Each scene shows the same named points in several views. A view is turned or mirrored, shifted and resized as a whole, has a little noise and may leave points out.

Scene 1
View 1
<88>: [ -6  -5  11 -11   9  12  12  12  -3  -7   1   4 -13  -7   7 -15   2   2
 -15   7]
<223>: [-11  -7   8 -11  21   7   9  16  -7 -11  -2  11 -14 -11  16 -12   7  10
 -11  12]
<108>: [-11  -5  -4  -2  14   3  15   7  -4   1   0   3   0 -21  12  -3   3   0
   0  14]
<93>: [-11  -3  -9   2  10   2  19   3  -3   8   0  -1   8 -27  11   1   0  -5
   5  15]
<138>: [-15 -11 -10  13  17 -15   5  -4 -11   7   6  19 -12 -13  23  17   3  -3
  -5   3]
<33>: [ -8  -3   2   1   1   6  15   1  -3   5   6   1  -4 -11   6  -3  -2  -8
  -9   5]
<127>: [ -9  -2 -10   9  -5   2  20  -8  -2  17   6  -5   8 -21   3   7  -6 -18
   1   5]
<58>: [-13  -8   0  -7  23   2  11  14  -7  -7  -3  10  -7 -18  18  -6   7   9
  -4  15]
<83>: [ -7  -3   3  -6   6  10  16   8  -2   0   1  -2  -2 -15   5  -9   0  -3
  -6  10]
<260>: [-14  -2 -13  -1  15   6  24   7  -1   8  -4  -7  18 -37  10  -3   2  -2
  14  25]
<40>: [-12  -2 -11   2  10   5  22   4  -1   8  -1  -5  13 -31   9  -1   0  -5
   8  18]
<98>: [-12  -4 -11   7   7  -1  18  -2  -4  11   3   0   7 -25  10   6  -2  -9
   4  11]
<150>: [-10  -1 -12   5   2   4  24  -2   0  14   2  -8  15 -30   5   2  -4 -13
   9  15]
<60>: [-11  -6  -7   8   8  -4  12  -3  -6   9   5   7  -3 -16  13   8   0  -8
  -4   4]
<257>: [-14  -3 -21  13   8  -5  22  -7  -3  18   2  -3  18 -35  12  13  -2 -13
  15  16]
<137>: [ -4  -5  12  -4   1   7   8   4  -6  -1   7   6 -18   2   5  -7  -2  -6
 -22  -4]
<3>: [-10  -3   4 -13  16  14  19  17  -1  -6  -5  -2   2 -21   8 -18   4   6
  -2  20]
View 2
<58>: [ -7   4  -1  -2  -1  17  -5  -4 -12   3   9   0  -6  -4  14   1   1   6
  -8   7]
<108>: [-7  4  1  2  0 12  2 -2 -6 -1  2  2 -6 -3 12  3  3  2 -6  3]
<137>: [ -3  11   0   3  -7  -5  -3   2 -14  -3   4 -19 -10   2  12  -4  -3   9
  -9   7]
<83>: [-6 12  2  4 -3  6  3 -3 -8 -4  1 -3 -8  1 13  1  1  2 -4  1]
<33>: [-5  5  2  7 -1 -1  4  1 -5 -5 -3 -8 -8 -1  9  2  2  1 -5  2]
<138>: [ -6 -20  -2   4   6   7  -5   8  -6   3   5 -11  -4 -12   3   4   3   6
 -13  13]
<60>: [-6 -5  0  6  3  3  2  4 -3 -3 -1 -6 -6 -6  6  4  3  2 -8  5]
<257>: [ -8 -10   4  10  10   8  12   2   7  -5 -10   9  -4  -7   4  11   9  -7
  -3  -2]
<260>: [-9  4  4  5  5 17  9 -6  2 -3 -4 15 -4 -3 11  8  7 -5 -1 -4]
<3>: [ -7  18   2  -1  -4  16   1  -8 -10  -2   4   5  -8   1  17   1   2   3
  -3   0]
<98>: [-7 -2  2  7  5  5  7  1  1 -4 -5  1 -6 -5  7  6  5 -2 -4  0]
<127>: [ -6   0   3  12   4  -5  11   3   3  -8 -10  -4  -7  -2   5   6   4  -4
  -3  -2]
<150>: [-7  2  3  9  6  5 12 -1  4 -7 -9  6 -6 -2  7  8  6 -5 -1 -4]
<93>: [-7  1  2  5  4 10  6 -1 -1 -3 -3  4 -6 -4  9  6  5 -1 -4  0]
<40>: [-8  4  3  6  4 11  9 -3  0 -4 -5  8 -5 -3 10  7  6 -4 -2 -2]
<88>: [ -5  16   0   0  -7   5  -3  -3 -14  -2   6  -9  -9   2  16  -3  -2   7
  -6   4]
View 3
<257>: [ -3  -4  -5 -10  -5   9 -17  -8 -10   2   4  -8  13   1  -6   9  -1   7
 -12  -1]
<150>: [  1  -3   0  -6  -3   7 -13 -12  -3   3   4  -6   8   2  -4   9  -4   2
 -10   3]
<93>: [  1  -4   0  -4  -4   7 -12  -8  -1   0   3  -2  11   2  -2   5   1   4
  -3   0]
<127>: [ -2  -2  -3  -2   0   7  -9  -6  -4   4   3  -6   4   4   0   8  -7   0
 -16   1]
<58>: [ 4 -5  4  1 -2  6 -7 -3  6 -6  0  7 13  3  4 -4 10  4  9 -3]
<3>: [  9  -4   9  -1  -4   5  -7 -13  11  -3   1   4   9   1   1   2   3  -1
  10   3]
<108>: [ 3 -4  2 -1 -2  6 -9 -6  3 -3  2  2 11  3  1  2  3  3  1 -1]
<223>: [ 6 -5  6  5 -1  4 -3 -2 11 -7 -1 10 10  5  7 -5  9  1 11 -3]
<60>: [-2 -4 -4  1  0  6 -8  1 -3 -1  1  1  8  6  4  2  1  4 -8 -4]
<98>: [ -1  -4  -2  -5  -2   8 -12  -7  -4   1   3  -4   9   3  -2   6  -2   4
  -9   0]
<260>: [  4  -4   3  -9  -7   8 -15 -16  -1   1   4  -4  14  -2  -7   7   1   5
   1   4]
<83>: [ 5 -4  5  2 -1  5 -5 -8  7 -1  2  2  5  3  4  2 -1 -2  1  2]
<33>: [ 1 -3  1  3  1  6 -5 -3  2  0  1  0  3  6  5  3 -3 -1 -8 -1]
<137>: [ 3 -3  4 10  5  3  2  3  9 -3 -1  7 -1  9 13 -2 -1 -5 -3 -2]
<138>: [ -5  -5  -8   2   0   7  -9   9  -6  -6  -1   5  13   8   6  -4   9   9
  -7 -10]
<40>: [  2  -4   1  -7  -5   7 -13 -12  -1   1   3  -4  11   1  -4   7   0   4
  -3   2]
<88>: [ 6 -4  7  7  1  4 -1 -4 13 -4  0  7  3  5  8 -2  2 -4  6  0]
View 4
<40>: [  7   1   9   3   9 -12 -12  -3  -2  -3   7 -16   5   1   5   0  -5 -19
  -3 -15]
<88>: [-10   1  -5  13   0   3  11   5   0 -10  14  -5  24  11  15  -2  -2  11
 -10   4]
<108>: [ -4  -2   6   8   5  -1   1  -2   3  -4  11 -10  11   5   9  -3  -6 -11
  -4 -10]
<150>: [ 10   1  12  -1  10 -11 -18  -3  -7  -2   6  -8   5   0  -3   3  -7 -16
   0 -16]
<257>: [ 12  -3  19  -4  12 -11 -23  -8  -5   3   7  -8  -2  -2  -9   3 -11 -28
   4 -25]
<138>: [-19 -19  19   6   6  16   5  -8   7   4  20  14   7   6  -7  -2 -17 -14
   5 -22]
<83>: [ 0  2  0  8  3 -4  0  3 -4 -7 10 -7 18  7 10  0 -3  3 -7 -3]
<137>: [-10  -5  -2  11   0  11   9   5  -6  -7  16  14  25  12   4   2  -5  22
  -5   4]
<60>: [ -5  -9  13   4   7   5  -5  -4  -2   0  14   8   9   6  -4   2 -11  -7
   2 -15]
<260>: [  9   3   9   3   9 -15 -13  -4   1  -4   5 -26   4  -1   9  -2  -4 -27
  -5 -16]
<33>: [ 2 -2  6  4  6  0 -6  1 -8 -4 11  4 14  6 -1  3 -6  4 -2 -6]
<3>: [ -3   5  -4  12   2  -8   6   3   4 -10   9 -23  18   6  22  -5   0  -6
 -12  -1]
<223>: [-19  -4  -3  17  -1   7  20   2  11  -8  17 -10  21  10  21  -8  -4   0
 -10  -1]
<93>: [  3  -2  10   3   8  -7  -9  -4  -1  -2   9 -10   7   2   3   0  -7 -16
  -2 -15]
<58>: [-15  -6   3  13   2   5  14  -1  12  -6  17 -13  15   7  17  -8  -7 -11
  -7  -8]
<127>: [ 12  -1  11  -3  10  -7 -21  -3 -14  -1   8   6   7   2 -11   7  -7  -4
   3 -13]
View 5
<3>: [-2 -2 -4  4 -1 -9  3 -4 -6 10  5  0 -1 -8  1 10 -7  6 -2 -5]
<138>: [  4 -10  11  -3  -3  11  -3  -2   6  -5  -5   0  11   6   9   5  -2  18
  -8 -19]
<223>: [ -5  -4   1  -1  -7  -8  -1  -2  -3   9   5  -2   7  -8  11  11 -10  14
  -7 -11]
<108>: [  1  -5   1   2   0   0   1  -4  -2   3   1   1   2  -1   2   6  -3   9
  -3 -10]
<58>: [ -3  -4   1  -1  -3  -4   0  -2  -3   4   7   0   4  -5   5  12  -5  10
  -4 -16]
<137>: [  0  -9   4   2  -9   0   0  -7   1  11  -8  -4   8  -3  14   0 -15  19
  -8   1]
<260>: [  4  -2  -3   6   7   1   3  -5  -5   1   3   5  -6   1 -10   7   4   0
   1 -10]
<33>: [ 5 -7  3  4 -2  5  2 -7  1  5 -8  0  2  1  3 -1 -7 12 -4 -1]
<257>: [ 10  -6   3   5   9  13   2  -6   1  -6  -5   6  -3   8 -10   1   7   3
   0 -12]
<127>: [ 10  -7   3   7   4  12   3  -9   2   1 -12   3  -1   6  -3  -4  -2   8
  -3   0]
<98>: [ 6 -6  3  4  4  8  2 -6  1  0 -5  3  0  4 -3  2  0  8 -2 -8]
<150>: [ 8 -5  0  7  7  8  4 -7 -1  0 -6  4 -5  4 -8  0  1  3  0 -3]
<40>: [ 5 -4 -1  6  5  4  3 -5 -3  1  0  4 -4  1 -7  5  1  3 -1 -8]
<93>: [ 5 -5  2  4  4  5  2 -5 -2  1 -1  3 -1  2 -3  4  0  6 -2 -9]
<83>: [ 1 -5 -1  5 -2 -2  2 -6 -2  8 -2  0  1 -3  3  4 -8  9 -4 -2]
<88>: [ -2  -6  -1   2  -7  -6   1  -5  -3  12  -1  -3   5  -8  10   6 -13  14
  -5  -1]
<60>: [ 5 -8  6  2  0  9  0 -5  2  0 -6  1  5  4  4  1 -3 13 -6 -9]
View 6
<223>: [  2   1  -7 -22  -2  -3   2   3  -2 -12  -3  -6   5  -8  11  11  18 -11
  -9  21]
<40>: [  0   9   2  -7  10  22   7   3   4  -4   3  -9   2  -3  -4  -8  -2 -10
   5  11]
<3>: [  0   2 -10 -22   1  14   4   5   2 -12   0  -8   4  -6   6  -4   5  -9
  -4  19]
<138>: [  3  11  17   4  11  -2   5  -2  -3   1   1  -9   1  -5  -2  19  16 -14
   2   9]
<98>: [  1  10   5   0  12  14   7   2   3   0   0 -10   0  -4  -5  -2   0 -10
   5   9]
<260>: [  0   9   2 -12  10  29   7   2   5  -8   8 -10   3  -2  -3 -10  -2 -10
   7  11]
<33>: [ 1  7 -4  0  8  3  6  5  3  1 -8 -7 -2 -8 -2  0  0 -9 -1 13]
<108>: [  1   7   0 -10   6  11   5   3   1  -6   1  -8   3  -6   1   2   6 -11
   0  14]
<137>: [  2   3 -11  -3   1 -13   3   7   1   0 -16  -5  -2 -12   4   7   7  -9
  -8  19]
<88>: [  1   2 -11 -15   0   0   3   6   1  -7  -8  -6   2  -9   6   3   7  -9
  -7  19]
<60>: [  2  10   6   2  11   4   6   2   1   1  -3  -9  -1  -6  -3   6   5 -12
   2  10]
<127>: [ 1 11  1  9 14 11  8  5  5  6 -8 -9 -4 -7 -8 -6 -8 -9  5  8]
<93>: [  1   9   3  -5   9  17   7   3   3  -4   2  -9   1  -4  -3  -3   1 -10
   4  11]
<257>: [  0  14  13   5  17  25   8   1   4   1   6 -11   0  -2 -10  -6  -4 -11
  10   5]

Which points are out of place in each view (at most two, in the order of its rows)? Write none if all are in place.
view 1 => <33>
view 2 => <138>
view 3 => <98>
view 4 => <150>
view 5 => <58>
view 6 => <223>, <88>

Scene 2
View 1
<243>: [ -6 -13  -1   6  -2  -6  -5   1  -6  -1 -18  11   9  -4   0   9  -9 -16
 -10   6]
<107>: [ -8 -15   0  10   3 -10  -7   3  -6   2 -28  20  14  -6   1  18 -18 -22
 -15   6]
<117>: [  0   4  -5   1  -6   9   0  -4  -6  -9  13  -5  -6   5  -4 -17   4 -10
  10   1]
<234>: [ 1 -2 -5 -2 -5  2 -1 -3 -2 -4  8  0 -4  0  1 -7  1 -9  8 -1]
<55>: [-14   2  -2  18  -4  13  -5   1 -20 -15 -13  -1   5  10 -16 -17  -5 -17
  -9  16]
<13>: [-11  -6  -2  12  -9  11  -5   3 -18 -15 -15  -4   4   5 -14 -12   2 -10
 -12  16]
<72>: [ -2 -15  -2   1  -4  -8  -5   1  -3   0 -16   9   7  -7   3  12  -6 -12
 -10   3]
<119>: [ -7  -8  -2   6 -16  13  -4   1 -16 -17  -7 -14   0   3 -13 -16  13  -1
  -9  13]
<228>: [  1   1  -7  -2 -11  11   0  -4  -5 -12  15 -12  -8   4  -4 -19  11  -3
  10   1]
<32>: [  4   1  -7  -5  -2  -1   1  -5   2  -3  16   2  -5   1   5  -7  -1 -11
  14  -6]
<147>: [ 12  -8  -7 -16   0 -17   2  -5  16  10  15  12  -4 -11  20  15  -5 -11
  16 -17]
<125>: [-3 -9 -4  0 -8  1 -3  0 -6 -6 -4 -2  2 -2 -1 -2  1 -8 -3  4]
<130>: [-10  -2  -2  13  -9  13  -4   1 -17 -15  -9  -6   3   7 -14 -18   2 -11
  -8  14]
<232>: [  1 -10  -5  -5 -12   2  -2  -2  -3  -6   1  -6  -2  -4   1  -3   9  -1
  -1   1]
<89>: [  4   1  -6  -4  -3   1   0  -5   1  -2  16   1  -6   1   5  -7  -1 -11
  14  -4]
<129>: [ -4  -7  -4   3 -10   7  -3   0 -10 -11  -4  -6   0   2  -7  -8   6  -6
  -5   7]
<199>: [ -5  -5  -2   7   0  -2  -3   0  -6  -2  -9   9   6   0  -2   1  -9 -17
  -4   6]
View 2
<228>: [ -4 -24  -2  21  15   3 -11  22  21 -14  -7   3  -4  -6   2  -2  24  14
 -11   9]
<72>: [  4 -11  17 -13   6  15 -10  10  -4   6 -18   3 -14 -14  -6  18 -11   4
 -26  22]
<232>: [ -1 -22   6  -2   8   3  -9  16  11  -1 -13   4 -11  -4   4   0   8   6
 -18  13]
<147>: [-15 -30  -4 -21  13 -10  27  13 -11   8  -9 -20  19   1  -5  13  -3   9
 -10  15]
<107>: [  6  -3  24 -19   7  25  -9   3 -15  10 -22   2 -12 -23 -13  35 -26   4
 -32  30]
<117>: [ -5 -21   0  21  18   7 -10  21  14 -14  -5   1   0 -11  -4   7  18  15
 -12  13]
<129>: [  3 -15  10   8  11  12 -19  16  14  -6 -13   9 -16 -11   1   5   9   8
 -21  15]
<130>: [  6  -8  14  22  13  24 -32  17  17 -13 -13  15 -21 -22  -4  12  10  12
 -22  17]
<55>: [  8  -3  17  25  15  31 -34  15  13 -14 -13  15 -20 -27  -9  22   5  13
 -26  22]
<13>: [  9  -7  18  14  10  25 -32  15  15  -9 -16  16 -24 -20  -2  12   5   8
 -26  18]
<119>: [  7 -13  12  17   9  15 -31  19  23 -10 -14  17 -26 -13   5  -1  15   6
 -22  13]
<234>: [ -6 -21   2   7  15   5  -3  17   7  -7  -9  -2   1 -10  -3  10   9  13
 -14  14]
<32>: [-12 -26  -4   6  17   0   9  16   2  -8  -4 -11  14  -7  -7  12  10  16
  -8  12]
<125>: [  0 -16  10   0  10  10 -12  14   7  -2 -13   4 -10 -10  -1   9   2   7
 -21  16]
<199>: [  1 -10  14  -1  12  19 -10  11  -3  -1 -14   1  -6 -18  -9  24  -6   9
 -22  22]
View 3
<13>: [ 5  8 -1  0 -8 -2 12 17  3 -5 -3  5 19  0  2  1 -9  0 -9 -7]
<107>: [ -3  -8 -12  15 -10  -2  24  -1  -9   2 -13   1   9   1   0   3  -4   6
  -8  -6]
<228>: [  6   9   8  -8   1   5  -7  11   5  -2   5   0   9   5   4  -4 -10   1
   0  -2]
<129>: [ 3  6  0 -1 -3  1  5 13  3 -1  1  4 13  3  3  0 -7  4 -6 -4]
<199>: [ 1 -2 -3  6 -6  1 12  3 -4  0 -7 -1  9  2  2 -1 -7  3 -5 -4]
<72>: [-3 -5 -9  8 -4  0 13  2 -6  5 -4  4  7  4  1  2 -3  8 -6 -3]
<243>: [-1 -4 -8  9 -7 -1 16  4 -5  3 -7  3  9  2  2  1 -5  6 -7 -5]
<147>: [ -5 -11  -1   4   7   7  -6 -12  -8  10   1  -4  -9   9   3  -4  -3  12
   4   2]
<125>: [ 1  2 -2  1 -3  1  6  8  0  1  0  3  9  4  2 -1 -6  5 -5 -4]
<234>: [ 3  1  4 -1  0  5 -1  4  0  1  0 -2  6  4  4 -3 -8  3 -1 -2]
<119>: [ 5 12  0 -4 -4 -1  5 21  7 -4  3  7 18  3  2  0 -8  2 -8 -5]
<130>: [  7  10   2  -1  -8  -1  10  17   4  -6  -3   3  19   0   2  -1 -11  -2
  -8  -7]
<232>: [ 0  3 -2 -1  1  1  0  9  1  3  5  5  8  6  3  0 -5  8 -4 -2]
<89>: [ 3  0  6 -2  2  6 -5  0 -1  1  1 -5  2  5  4 -5 -8  2  2 -2]
<32>: [ 3  0  7 -2  2  6 -5  0  0  2  1 -5  2  5  4 -5 -8  3  1 -1]
<117>: [  7   5   8  -5  -1   5  -4   7   3  -2   1  -3   8   3   4  -4 -10  -1
  -1  -3]
View 4
<147>: [  4  -8  -7   5  12  -5  -2   8   1 -11   6 -25  17  -4   5  -1 -16   1
   4  -3]
<243>: [ 5 10  2  3 10 24  6  2 -8  7  9 -7  3  6 -4 -8 -1  0 -6  2]
<232>: [ -3   3   2   7   0   1   5  16 -10   6  10  -9  -2  10  -7  -3  -3  -2
   5  -2]
<55>: [ -3  12  17   3  -1  18   9   3  -2  16   6  10 -16  11 -17   2   5  -2
 -12  -2]
<32>: [ -3  -4   6   5   3  -7   2  10   3  -2   5  -9  -1   1  -5   6 -10  -1
   1  -5]
<125>: [ 0  5  5  5  2  8  5 10 -7  6  9 -6 -3  8 -7 -3 -2 -1 -1 -1]
<72>: [  5   8   0   3   9  20   4   5 -10   5  10 -12   6   6  -3  -9  -2   0
  -3   2]
<117>: [ -6  -1  11   6  -1  -6   4  11   2   5   5  -2  -9   6 -11   7  -5  -1
   0  -5]
<130>: [ -5  11  14   5  -3  12   9   8  -6  15   7   7 -16  12 -16   1   4  -2
  -6  -2]
<107>: [ 11  12   0  -2  17  37   5  -6  -8   6   8  -9  10   2  -2 -12  -1   2
 -13   4]
<129>: [ -4   7   7   7  -2   6   7  13  -8  10   9  -2  -8  11 -11  -1   1  -2
   0  -2]
<228>: [ -9  -1  10   9  -6 -11   5  16  -1   6   7  -3 -12   9 -11   7  -4  -3
   4  -6]
<199>: [ 3  7  6  2  8 16  5  2 -3  6  7 -5  0  4 -6 -3 -3  0 -7  0]
<89>: [ -2  -4   6   5   4  -6   1   9   3  -1   5 -10  -1   1  -6   6 -10   0
   0  -5]
View 5
<232>: [ 5 -7  4 -3 -5  3 -9 -2 -2 -3  3  1 -4 -5  8  3 -5  8  1 10]
<117>: [  2  -8  -4   1  -2   0  -9  -1  -5  -4   4   5 -10 -11  -2  -1 -11  15
  -1   1]
<32>: [ 6 -9 -6 -1 -7 -2 -6 -5 -1  0  2  8 -1 -7 -6  0 -8 15 -1  4]
<89>: [ 7 -9 -6 -1 -6 -2 -5 -5 -1  0  2  7 -1 -8 -6  0 -7 14 -1  4]
<129>: [  2  -6   6  -2   1   2 -10  -1  -7  -1   3   0 -11  -7  10   2  -7   9
   1   5]
<125>: [ 5 -6  6 -4  0  0 -7 -4 -4  4  1  2 -6 -5  8  3 -4  9  0  6]
<13>: [ -1  -4  11  -2   9  -1 -10   0 -11   4   2  -2 -19  -8  16   3  -8   8
   0   0]
<119>: [  0  -6   8  -2   2   4 -12   1  -9  -5   4  -3 -16  -8  14   2  -8   8
   0   5]
<130>: [ -2  -5   9   0   9  -1 -11   1 -11   1   3  -1 -21 -10  12   1 -10  10
  -1  -3]
<147>: [ 16  -9  -6  -6 -14  -2   0 -12   8   8   0  12  16   0  -8   1   0  12
   0  12]
<55>: [ -3  -4   9   1  15  -6  -9   0 -13   9   1   1 -24 -11   9   1 -11  12
  -2  -9]
<72>: [ 9 -4 11 -8  1 -3 -3 -8 -2 15 -1  3 -1  0 11  5  1  5  0  7]
<243>: [ 8 -4 12 -6  5 -5 -3 -7 -3 16 -2  3 -4 -1 12  5  0  6 -1  4]
<234>: [ 5 -8 -1 -2 -3 -1 -7 -3 -3  1  2  6 -5 -7  0  0 -7 13 -1  4]
<107>: [ 10  -1  16  -9   9  -8   1 -11  -3  27  -3   5  -3   2  14   6   3   3
   0   2]
<199>: [ 6 -4  7 -4  5 -6 -4 -7 -4 14  0  5 -6 -4  7  3 -3  9 -1  1]

Which points are out of place in each view (at most two, in the order of its rows)? Write none if all are in place.
view 1 => none
view 2 => <72>, <32>
view 3 => none
view 4 => <107>
view 5 => <119>, <55>

Scene 3
View 1
<53>: [ -8  10  18   7 -18  -3   3  -7  -8  -5 -22  -5 -31  12   9   6   3 -14
   8   4]
<73>: [ 13  -8   2   4   6   3   0   8   2   0   8  -6  11  23  -7  13  13   3
   5 -14]
<186>: [  5  -3   7   0  -1   8   1  -2   1   4   6  -6   0  18 -22   4   4   0
   0   3]
<76>: [ 16 -13   0  -7  10  16  -3   4   5   9  24  -8  23  24 -41   3   6  11
  -6  -2]
<10>: [  7   1   6   6  -2   6   3  -4   5   3   5  -6  -3  16 -17  10   2  -2
   3   3]
<106>: [ 11  -4   3   4   3  11   2  -3   7   7  12  -7   8  19 -28   8   2   3
   0   3]
<82>: [  6 -11   8  -5  -1   3  -4   7 -10  -3   0  -6   0  24  -5   4  14   2
   3 -13]
<171>: [  1   7  11  15  -9  -7   5   1  -2  -6 -14  -5 -18  16  18  16  10 -10
  14  -9]
<211>: [ -4   7  15   6 -14  -1   2  -5  -5  -4 -15  -4 -24  14   5   7   5  -9
   7   1]
<155>: [ 17   4  -5  18   9  11   9  -6  23  13  22  -5  17  18 -31  20  -1   3
   5   4]
<79>: [  0   9  12   8 -10  10   5 -14   7   7  -2  -6 -15  10 -26   6  -7  -7
   2  18]
<37>: [-10   5  21   1 -20  -3   0  -5 -14  -6 -23  -5 -33  14  10   2   5 -13
   6   1]
<227>: [ 11  -4   2   2   3  14   1  -4   8  10  17  -7  11  19 -35   6   1   4
  -2   6]
View 2
<37>: [  2   8   5   3  28 -16  25   5   0  -6  -1   3   8  -1  32  10 -23  35
  21  -3]
<171>: [  8   2  12  -6  40 -25  17  -8   5   3  10   9   4 -13  19   6 -21  25
  14 -10]
<186>: [  2  -1  15  -3   5 -17   2   4   3   3  -6   7   1   1  -3   1   0   4
   6  -9]
<79>: [  4  -6  27 -10   3 -22   9   2  -5   1 -14  -6   0   4  11   5   8  23
  15   0]
<155>: [  7 -13  33 -18  -1 -27 -11  -8   3  12  -8   2  -6  -5 -19  -3  18  -4
   0 -10]
<227>: [  3  -5  21  -7  -6 -18  -5   4   3   5 -10   5  -1   2 -13  -2  11  -3
   1  -8]
<82>: [  3   6  -1   5  20 -11   6   5   9   2   7  20   6  -6  -1   1 -21  -1
   2 -16]
<53>: [  5   4  12  -3  29 -20  22   1   0  -4  -1   1   6  -2  31   9 -18  37
  22  -2]
<10>: [  4  -2  18  -6  11 -19   6   0   1   2  -5   3   1  -2   4   3  -1  14
   9  -7]
<211>: [  4   3  12  -3  26 -20  18   0   3  -2   0   4   5  -4  22   8 -16  29
  17  -4]
<73>: [  6   1   8  -3  18 -19  -1  -2   9   7   6  17   1  -8 -11   0 -11  -5
  -1 -16]
<106>: [  4  -5  19  -6   0 -18  -3   1   4   5  -7   6   0   0 -11  -1   6  -2
   1  -9]
View 3
<37>: [ -3 -13   4 -19  14  -5  -5  18  -5   6 -20   3 -34 -29  11  -9  -5   9
 -10   0]
<171>: [ -2 -11  -5  -8  18 -11 -11   5  -3  -2  -9   8 -42 -21   2  -2   3  17
 -15   6]
<53>: [ -3 -13  10 -22  12  -7 -11  21  -9   7 -15   3 -34 -22   9 -14   3   8
 -14   1]
<211>: [  1 -12   0 -17  13  -6  -9  14  -4   1 -15   5 -32 -18   6  -8   1  11
 -11   1]
<76>: [ 27  -2 -28  -7   4   5  -8  -4  11 -17 -11  10  12  22  -5   5   0  14
   7  -7]
<82>: [  9  -6 -23  -3  16  -1  -1  -3   7 -10 -16   7 -20 -14   3   6 -10  19
  -1  -2]
<73>: [ 14  -5 -24  -1  14  -4  -8  -6   8 -14  -9  11 -18  -1  -4   7  -1  21
  -2   1]
<186>: [ 15  -7 -13 -13   7   1  -9   6   2  -8 -12   8  -8   5   0  -3   2  12
  -2  -4]
<106>: [ 19  -6 -16 -11   5   0 -12   3   4 -11  -9  10  -2  15  -5  -2   5  13
  -1  -3]
<155>: [ 23  -7 -16 -11   1  -4 -22  -1   3 -15   0  12  -1  30 -12  -2  17  14
  -5   1]
<79>: [ 11 -11   4 -24   2  -2 -16  18  -6  -1 -12   7 -11   7   1 -13  11   6
  -9  -3]
<227>: [ 21  -5 -16 -14   3   2 -13   4   5 -12 -10  10   3  19  -4  -2   7  12
   0  -4]
<10>: [ 13  -8 -10 -13   8  -3 -13   6   1  -7 -10   9 -14   5  -2  -3   7  14
  -5   0]
View 4
<155>: [ 4 -6 -4 -8  0 -8 -6 -9  9  4  6 17  6 -1  1  1  3 -1 -2  8]
<37>: [  0   2   0   4  10   4   6  23  17   0   1  -5 -11  -9  -5  14 -16  -6
  17   5]
<82>: [ 7 -4 -7 12  6  0 -8 11  2 -4  4 -4 -5 -2 -1  7 -2 -5  7  4]
<53>: [  0   4   1   0   8   2   8  21  17   1   1  -2  -8  -8  -4  13 -19  -7
  15   5]
<76>: [  4 -12 -10   4   3  -5 -14  -5   5   2   8  11   1   1  -3  -2  15   5
   2   5]
<10>: [ 3 -3 -3 -2  4 -3 -3  4 11  1  4  7 -1 -4 -2  6 -3 -3  5  6]
<79>: [-2 -2 -1 -9  5 -3  3  6 21  7  4 11 -2 -6 -5  6 -6  0 10  6]
<73>: [ 7 -5 -6  8  4 -2 -8  5  2 -3  4  1 -2 -1  0  6 -1 -4  4  5]
<211>: [  3   2  -1   1   7   0   3  14  12  -1   2   0  -6  -6  -1  12 -14  -8
  11   6]
<171>: [  6   4   0   3   7   1   4  15   8  -4   0  -3  -5  -5   2  13 -19 -12
   9   6]

Which points are out of place in each view (at most two, in the order of its rows)? Write none if all are in place.
view 1 => <82>, <155>
view 2 => <10>
view 3 => <53>
view 4 => <73>, <211>
